Each row is a point on a landscape with many valleys, with its height.
From any point a ball takes the steepest step (drop divided by distance) to one of its 5 nearest points. It stops when none of these is lower. Distance is the straight distance between rows; heights are no part of it.
veli h=13.9: [180 103 154 117  92 180 206  97 130 158 116 167  81 200 159 175 165 156
 127  85]
Sotez h=55.0: [ 70 160  90 120 124 106 125 120 196 153  80  43 181 114 151 119 103 112
 101  95]
daka h=61.3: [185  66 142 176  99 114  86 113  78 148 163 160  77 173  92 116 186 120
 158 153]
vev h=53.1: [181 103 157 131  69 161 153  84  85 160 123 178  73 177 145 145 180 147
 147 124]
bon h=53.9: [ 85 166 112 161 106 116 142 146 213 142 100  60 191 121 121 119  73 132
  87 105]
vuf h=22.5: [192  89 158 143 125 150 199 127 152 140 114 148 120 189 155 189  95 140
 100 126]
Rali h=31.1: [156 161 134 110  76 178 137 111  77 122 116 173  55 140 123 146 167 182
 136 135]
deg h=77.3: [ 67 186  99 101 116 113 118 121 157 145  77  56 200  90 170  90 123 135
 135  76]
fuz h=29.5: [100 134 115 116 147  96 127 142 167 154 118  96 186 137 164 100 117  97
 128 108]
telel h=31.8: [124 148 121 144 156 123  54 145  48 151 160 115  83 110 106 123 208  98
 157 126]
vivi h=46.0: [ 84 149 115 106 142 108 106 149 105 115 118 111 120  63 135 110 113 149
 131 122]
gomo h=28.5: [183 111 149 114  80 182 182  96 109 127 130 164  78 168 142 160 166 175
 142 110]
lora h=13.5: [132 101 139 147 138 108 150 135 184 114 126 131 162 141 124 143  81 113
  95 150]
telof h=36.7: [ 72 187 111 116  95 116 149 139 139 102  75  81 139  74 100 117  61 166
 113 120]
rofu h=31.4: [115 175  96  98 165 110 103 137 142 145 107  94 208 115 198  85 172 137
 128  99]
govub h=50.9: [117  92 137 115 176 127  88 138  85 148 164 142 129 115 137 110 170  93
 165 110]
Zotu h=18.1: [160 130 130 140  82 150 177 144 166 113  86 120 144 127 138 152  63 158
  89 121]
Gaf h=33.9: [113  88 139 127 192  80 139 140 170 143 141 119 189 197 166 133 117  78
 127 126]
Rez h=42.5: [ 87 174 118 103 115 140 144 139 119 101  95 117 107  75 115 127  85 149
 126 139]
kep h=44.6: [193 106 133 152  83 162 129 108  84 124 136 172  91 153  99 136 170 145
 139 139]
gafuv h=35.5: [169 119 146 182  92 127 186 153 190 150 103 108 169 171 163 190  57 157
  54 150]
Dinet h=34.7: [115 108 133  99 181 112 123 145 133 132 148 124 146 113 129 102 141 100
 140 122]
mono h=17.1: [139  98 131 123 145 114 114 129 134 116 142 152 130 129 117 124 133 111
 152 142]
Siv h=33.6: [ 95 179 120 118 184 154  47 163  26 136 147  94  91  82 142 121 214 117
 152 119]
difi h=20.9: [118  94 118 134 162  86 138 128 183 133 129 116 173 141 140 131  90  84
 115 145]
vinop h=60.9: [149  59 137 132 169 107 130 119 142 138 164 175 124 184 110 139 122  88
 144 160]
Lipok h=35.3: [101 120 130 123 159 109 151 137 161 141 129 124 171 135 144 106 112  91
 122 130]
vevav h=17.0: [108 126 122 112 141 107 141 130 144 103 109 131 132  89 112 118 109 119
 129 141]
tufid h=29.0: [106 156 115 134 160 155  57 157  51 137 153 113  99  81 117 117 197 107
 146 114]
ser h=38.9: [144  91 134 148 143 127  55 121  64 142 190 129 102 126  85 105 208  96
 172 128]
Reras h=26.1: [163 125 150 111  79 178 182 100  96 132 110 170  70 161 131 150 161 165
 127 120]
Fafes h=44.3: [134 115 125 154 134 134  87 132  64 137 163 146  81 122  91 121 188 106
 160 123]
dagul h=28.7: [ 76 157 134 102 126 106 138 141 147 143 113 106 163  84 148 113  96 126
 125 103]
zazed h=16.7: [183 108 151 126  84 164 173 106 117 127 122 169  98 154 143 156 143 163
 131 123]
lifut h=44.2: [ 63 183  85 153  97 101 135 124 185 136  80  53 182 112 132 123  90 127
 102 101]
takan h=40.9: [ 93 135 120 131 142 100 132 141 181 146 125  87 191 118 135 103 101 108
  97 132]
Bul h=25.5: [ 99 116 126 108 161 114 107 150 123 136 151 136 135 104 124 116 147  94
 148 126]
Bopa h=43.1: [106 179  90 100 143 113 103 128 169 152  99  71 220 116 190  80 152 144
 118  96]
Tedu h=12.5: [137 114 140 118 129 123 156 120 156 103 120 133 133 132 119 145 103 141
 117 151]
sobu h=32.9: [120 157 136 110 109 132 128 119  94  98 109 130 104  79 116 122 113 147
 135 146]
Zed h=30.4: [116 131 127 140 170 142  85 149 104 127 156 142 112 102 104 120 159 106
 148 138]
fum h=72.5: [124  78 129 119 208 112 107 132 130 150 167 135 154 151 140 110 147  79
 143 128]
mil h=51.8: [127 158 122 113  88 157 105 127  74  83 113 144  61 108  97 118 145 179
 130 155]
suv h=20.1: [101 152 117  90 176 125 106 148 108 138 146 123 173  84 162  94 167 118
 144  91]
Sipo h=61.9: [ 82 149 104 147 124 107 141 129 202 152 113  61 201 127 143 125  86 102
  84 100]
fona h=28.4: [119 137 112 176  95 120 151 141 185 127 116  84 167 141 137 159  47 131
  87 150]
paga h=29.3: [ 92 151 105 122 130 110 127 133 168 120 112 100 170  96 137  97  97 104
 120 114]
mika h=22.6: [ 93 134 123  90 162 136 102 146 113 126 145 138 131  89 123 104 142 118
 143 107]
mef h=44.4: [ 94 166 120 119 127 153  64 142  46 101 145 132  78  87 110 110 162 140
 149 135]
Riz h=18.0: [166  88 138 149 135 123 156 102 147 108 138 159 116 161 137 146 127 140
 120 138]
ralil h=73.8: [162  77 143 133 141 114  89 114 119 139 162 163 101 162 107 126 169 116
 155 147]
Dizos h=25.3: [185  81 145 133 120 135 182 105 149 129 130 174 105 183 140 176 131 140
 120 143]
papof h=26.7: [187  65 147 140 137 126 130 114 153 124 141 182 116 181 119 154  98 120
 128 149]
foser h=7.8: [163 111 144 145  99 138 172 129 162 131 132 133 138 134 137 169  70 152
 107 139]
desop h=20.3: [124 104 124 163 130 112 165 146 193 144 136  93 174 161 135 147  66 112
  86 134]
siro h=13.3: [ 99 144 117 113 118 111 149 136 149 116 105  99 145  78 128 122  88 139
 122 128]
Tob h=26.3: [100 157 130 134  82 118 158 134 176 117  97 102 174 101 122 135  58 142
  99 140]
roki h=31.9: [158 112 143 115 113 148 132  94 107 101 137 156  91 123 106 130 125 147
 141 133]
Bapo h=67.1: [204 103 144 121  81 157 186  87  99 165 127 176  89 208 160 158 185 144
 137  94]
romi h=50.0: [138  84 140 143 168 116  86 113 102 143 172 153 104 131  99 116 185  98
 156 132]
posil h=27.2: [ 97 110 112 122 161  95 161 136 204 156 141  98 188 149 157 112 112  87
 111 135]
gipo h=39.4: [ 91 164 114 109 117 136 107 141  81 109 120 137  84  69 109 111 132 143
 151 142]
masuk h=30.6: [107 122 111  94 175 108 132 139 163 154 126 111 201 145 184 104 128  82
 143 111]
vogi h=43.2: [151 162 136 113  90 149 135 112  86  77 109 165  72 113 100 140 137 165
 129 139]
Turi h=11.5: [190  84 143 145 119 131 168 118 156 134 141 157 129 186 137 176 102 139
 100 147]
tad h=14.6: [108 123 127 111 159 107 120 124 138 138 134 118 136 112 133 112 121 112
 137 130]
Madiv h=19.7: [139  81 125 125 160  99 136 133 176 118 154 149 167 170 150 143 107  96
 122 157]
bidol h=31.6: [120 105 129 111 147 117 102 115 119 127 136 147 109 104 112 112 134 113
 141 115]
vod h=5.5: [175 103 145 138 114 132 181 118 171 118 118 137 141 167 154 175  78 148
 100 140]
lugup h=21.1: [ 98 137 117 123 119 106 149 128 188 118 116 103 164  94 122 125  71 129
 110 108]
sina h=50.7: [103 171 116 126 125 150  76 140  48  99 127 130  48  98 108 121 148 150
 139 139]
dov h=34.0: [ 94 162 126 100 178 135  67 151  45 132 150 113 106  63 127  85 175 118
 153 113]
kuzev h=19.2: [177 115 141 138  91 147 161 115 145 102 105 150 102 137 125 162 103 160
 121 140]
sufof h=52.7: [159  98 140 150 136 142 116 121 108 116 141 169 106 143  98 121 139 119
 150 148]
Giga h=14.8: [121 103 142 140 139 104 160 130 170 121 138 143 148 150 120 136  86 108
 109 133]
tozaf h=57.6: [210  91 150 150  98 146 114  90  93 135 145 172  83 185 121 138 177 130
 154 149]
Vobaz h=32.4: [ 84 161 109 117 146 110 127 129 196 154 113  63 213 124 183  98 128 115
 117  91]
mefis h=16.6: [167 114 143 110 100 158 172 103 142 109 129 168  98 154 130 172 120 159
 107 130]
bivan h=44.1: [140  73 134 135 189 101 121 126 163 136 160 148 148 189 134 107 122  82
 144 136]
guz h=32.1: [139 118 128 199 100 121 159 158 209 133 107  90 157 181 139 163  57 132
  78 145]
nisen h=39.2: [ 64 174 108 124 105 110 137 127 148 142  87  84 159  86 140 108  92 147
 118 105]
tomod h=24.2: [ 93 165 106 101 162 139  71 149  66 131 145 124 117  74 130 108 174 116
 153 107]
galu h=34.6: [159 144 144 123  82 169 128 103  73 106 123 166  64 133 107 132 166 169
 136 141]
ledo h=36.5: [100 165 131 135 160 148  50 143  15 120 162 109  78  68 110 110 195 111
 143 124]
Kopim h=36.3: [108 134 120 130 136 127  95 152  87  95 127 152 109  87  89 112 148 129
 140 128]
Muzel h=26.4: [ 79 147 119 104 151 116 121 133 133 132 122 120 151 100 137 107 124 112
 132 122]
muzu h=42.7: [ 80 163 121  98 146 146  87 150  69 102 127 118  93  75 123 109 118 147
 145 132]
siba h=34.5: [ 91 156 125 130 159 130  62 141  53 127 147 139  81  90  91 106 174 122
 153 118]
ririt h=15.0: [163 125 126 167  96 121 186 138 175 135 130  99 146 157 147 176  59 155
  80 137]
govi h=35.6: [172 105 135 136  91 154 153  88 118 110 132 165  99 165 119 151 155 155
 135 145]
pakav h=24.6: [ 97 177 115  65 157 115 109 137 115 149 105  89 190  81 175  78 147 138
 133  95]
git h=29.2: [ 91 184 119 119  91 126 156 140 140 111  99  87 145  91 103 140  65 153
 114 140]
zasem h=48.5: [101 168 134 126 115 159  91 139  66  88 110 138  54  89 108 119 125 176
 142 158]
Vitif h=65.4: [189  76 142 174 108 104  88 105  86 156 171 165 102 187  94 119 205  92
 168 152]
renu h=10.7: [142 133 145 128 115 126 156 124 154 108 118 134 134 116 112 144  78 147
  93 143]
Furig h=11.4: [189 115 135 120  99 151 181 128 156 126 101 148 112 166 131 192 100 164
  97 126]
pel h=29.6: [105 140 120 155  99 119 169 131 180 119 109  86 169 129 126 145  39 128
  83 128]
Nifu h=19.6: [144 129 132 120 122 147 136 126 116 115 133 149 111 123 112 134 114 157
 129 150]
pivaf h=45.6: [ 97 181  95 167  62 128 150 143 188 146  96  54 172 118 117 133  42 145
  89 106]
Mige h=57.2: [173  86 140 136 111 133 141 107 124 120 144 169  91 170 101 127 162 129
 141 155]
bif h=31.3: [ 92 114 124 140 143  86 151 133 191 148 133  89 189 184 146 129  76  88
  94 130]
vanub h=34.2: [182 139 141 132  77 171 138 108  84 116 128 190  66 151 120 143 175 168
 149 144]
mafi h=43.0: [ 85 136 118 152 116 101 143 140 191 139 112  80 173 137 126 133  58 117
 101 121]
Mena h=56.3: [178  97 138 153  96 127  91  95  61 137 155 153  80 159  98 124 177 139
 151 136]
Pupe h=18.2: [ 83 161 120 100 187 119  89 154  84 130 117 125 145  63 153  92 177 122
 148 104]
rolo h=15.6: [164 104 143 118 106 150 139 103 126 101 126 162  98 128 113 153 120 141
 139 150]
Kel h=51.7: [127 162 130 134 112 170 111 125  70  82 129 159  57 101 104 128 149 151
 137 148]
ged h=33.4: [126 119 115  94 176  98 114 143 146 156 154 130 158 114 159 104 165  82
 147 122]
resa h=71.6: [145  73 150 139 162 115 132 116 138 129 155 156 121 181 111 133 130  97
 143 134]
nebur h=6.9: [149 143 130 136  86 141 161 127 146 104  90 117 132 110 132 155  67 160
 108 133]
fubon h=38.7: [113 103 128 114 197  96 124 133 168 155 143 107 189 164 155 106 138  84
 123 133]
Sul h=55.9: [148 108 138 139 134 116  91 122  80 125 162 153  90 143  86 121 183 108
 149 146]
dizev h=22.4: [101 129 120 104 186 113 102 153 138 138 139 118 163 114 155 103 151 105
 137 112]
ber h=45.5: [ 62 194  95 151  61 138 141 132 171 146  61  32 168 106 109 125  74 135
 100  86]
Zis h=43.4: [129  92 139 128 182 112 104 135 118 152 171 137 129 119 126 123 161  89
 160 125]
gugo h=54.2: [182  99 143 153  95 141 108 103  92 132 142 175  79 175  91 128 194 140
 148 142]
vusa h=37.2: [169 145 141 117  83 175 168 114 113 112 107 163  85 141 135 147 120 167
 121 122]
zodan h=63.1: [134 143 117 152 124 130  88 134  77  93 153 139  59 101  91 131 177 131
 163 141]
pibuf h=31.2: [ 89 151 120 109 175 107 116 143 152 162 113 106 201  99 176  90 131 104
 134 106]
zikez h=37.6: [145 139 140 125 112 147 120 122 103  94 125 145  72 114  93 138 133 153
 134 132]

Call two points neighbours if one is among the 5 nearest of the other. Go from one point of each pair to the other, from neighbour to neighbour, staying as low as possible. Name the highest point that can't be avoided.
tad and vod | vevav
rolo and nebur | mefis
veli and vod | zazed
nebur and vod | foser

For each start below, name the point where the ball stops.
fubon | nebur
Kel | nebur
bivan | nebur
ralil | Pupe
gugo | vod
Sul | Pupe
Gaf | nebur
Mena | vod
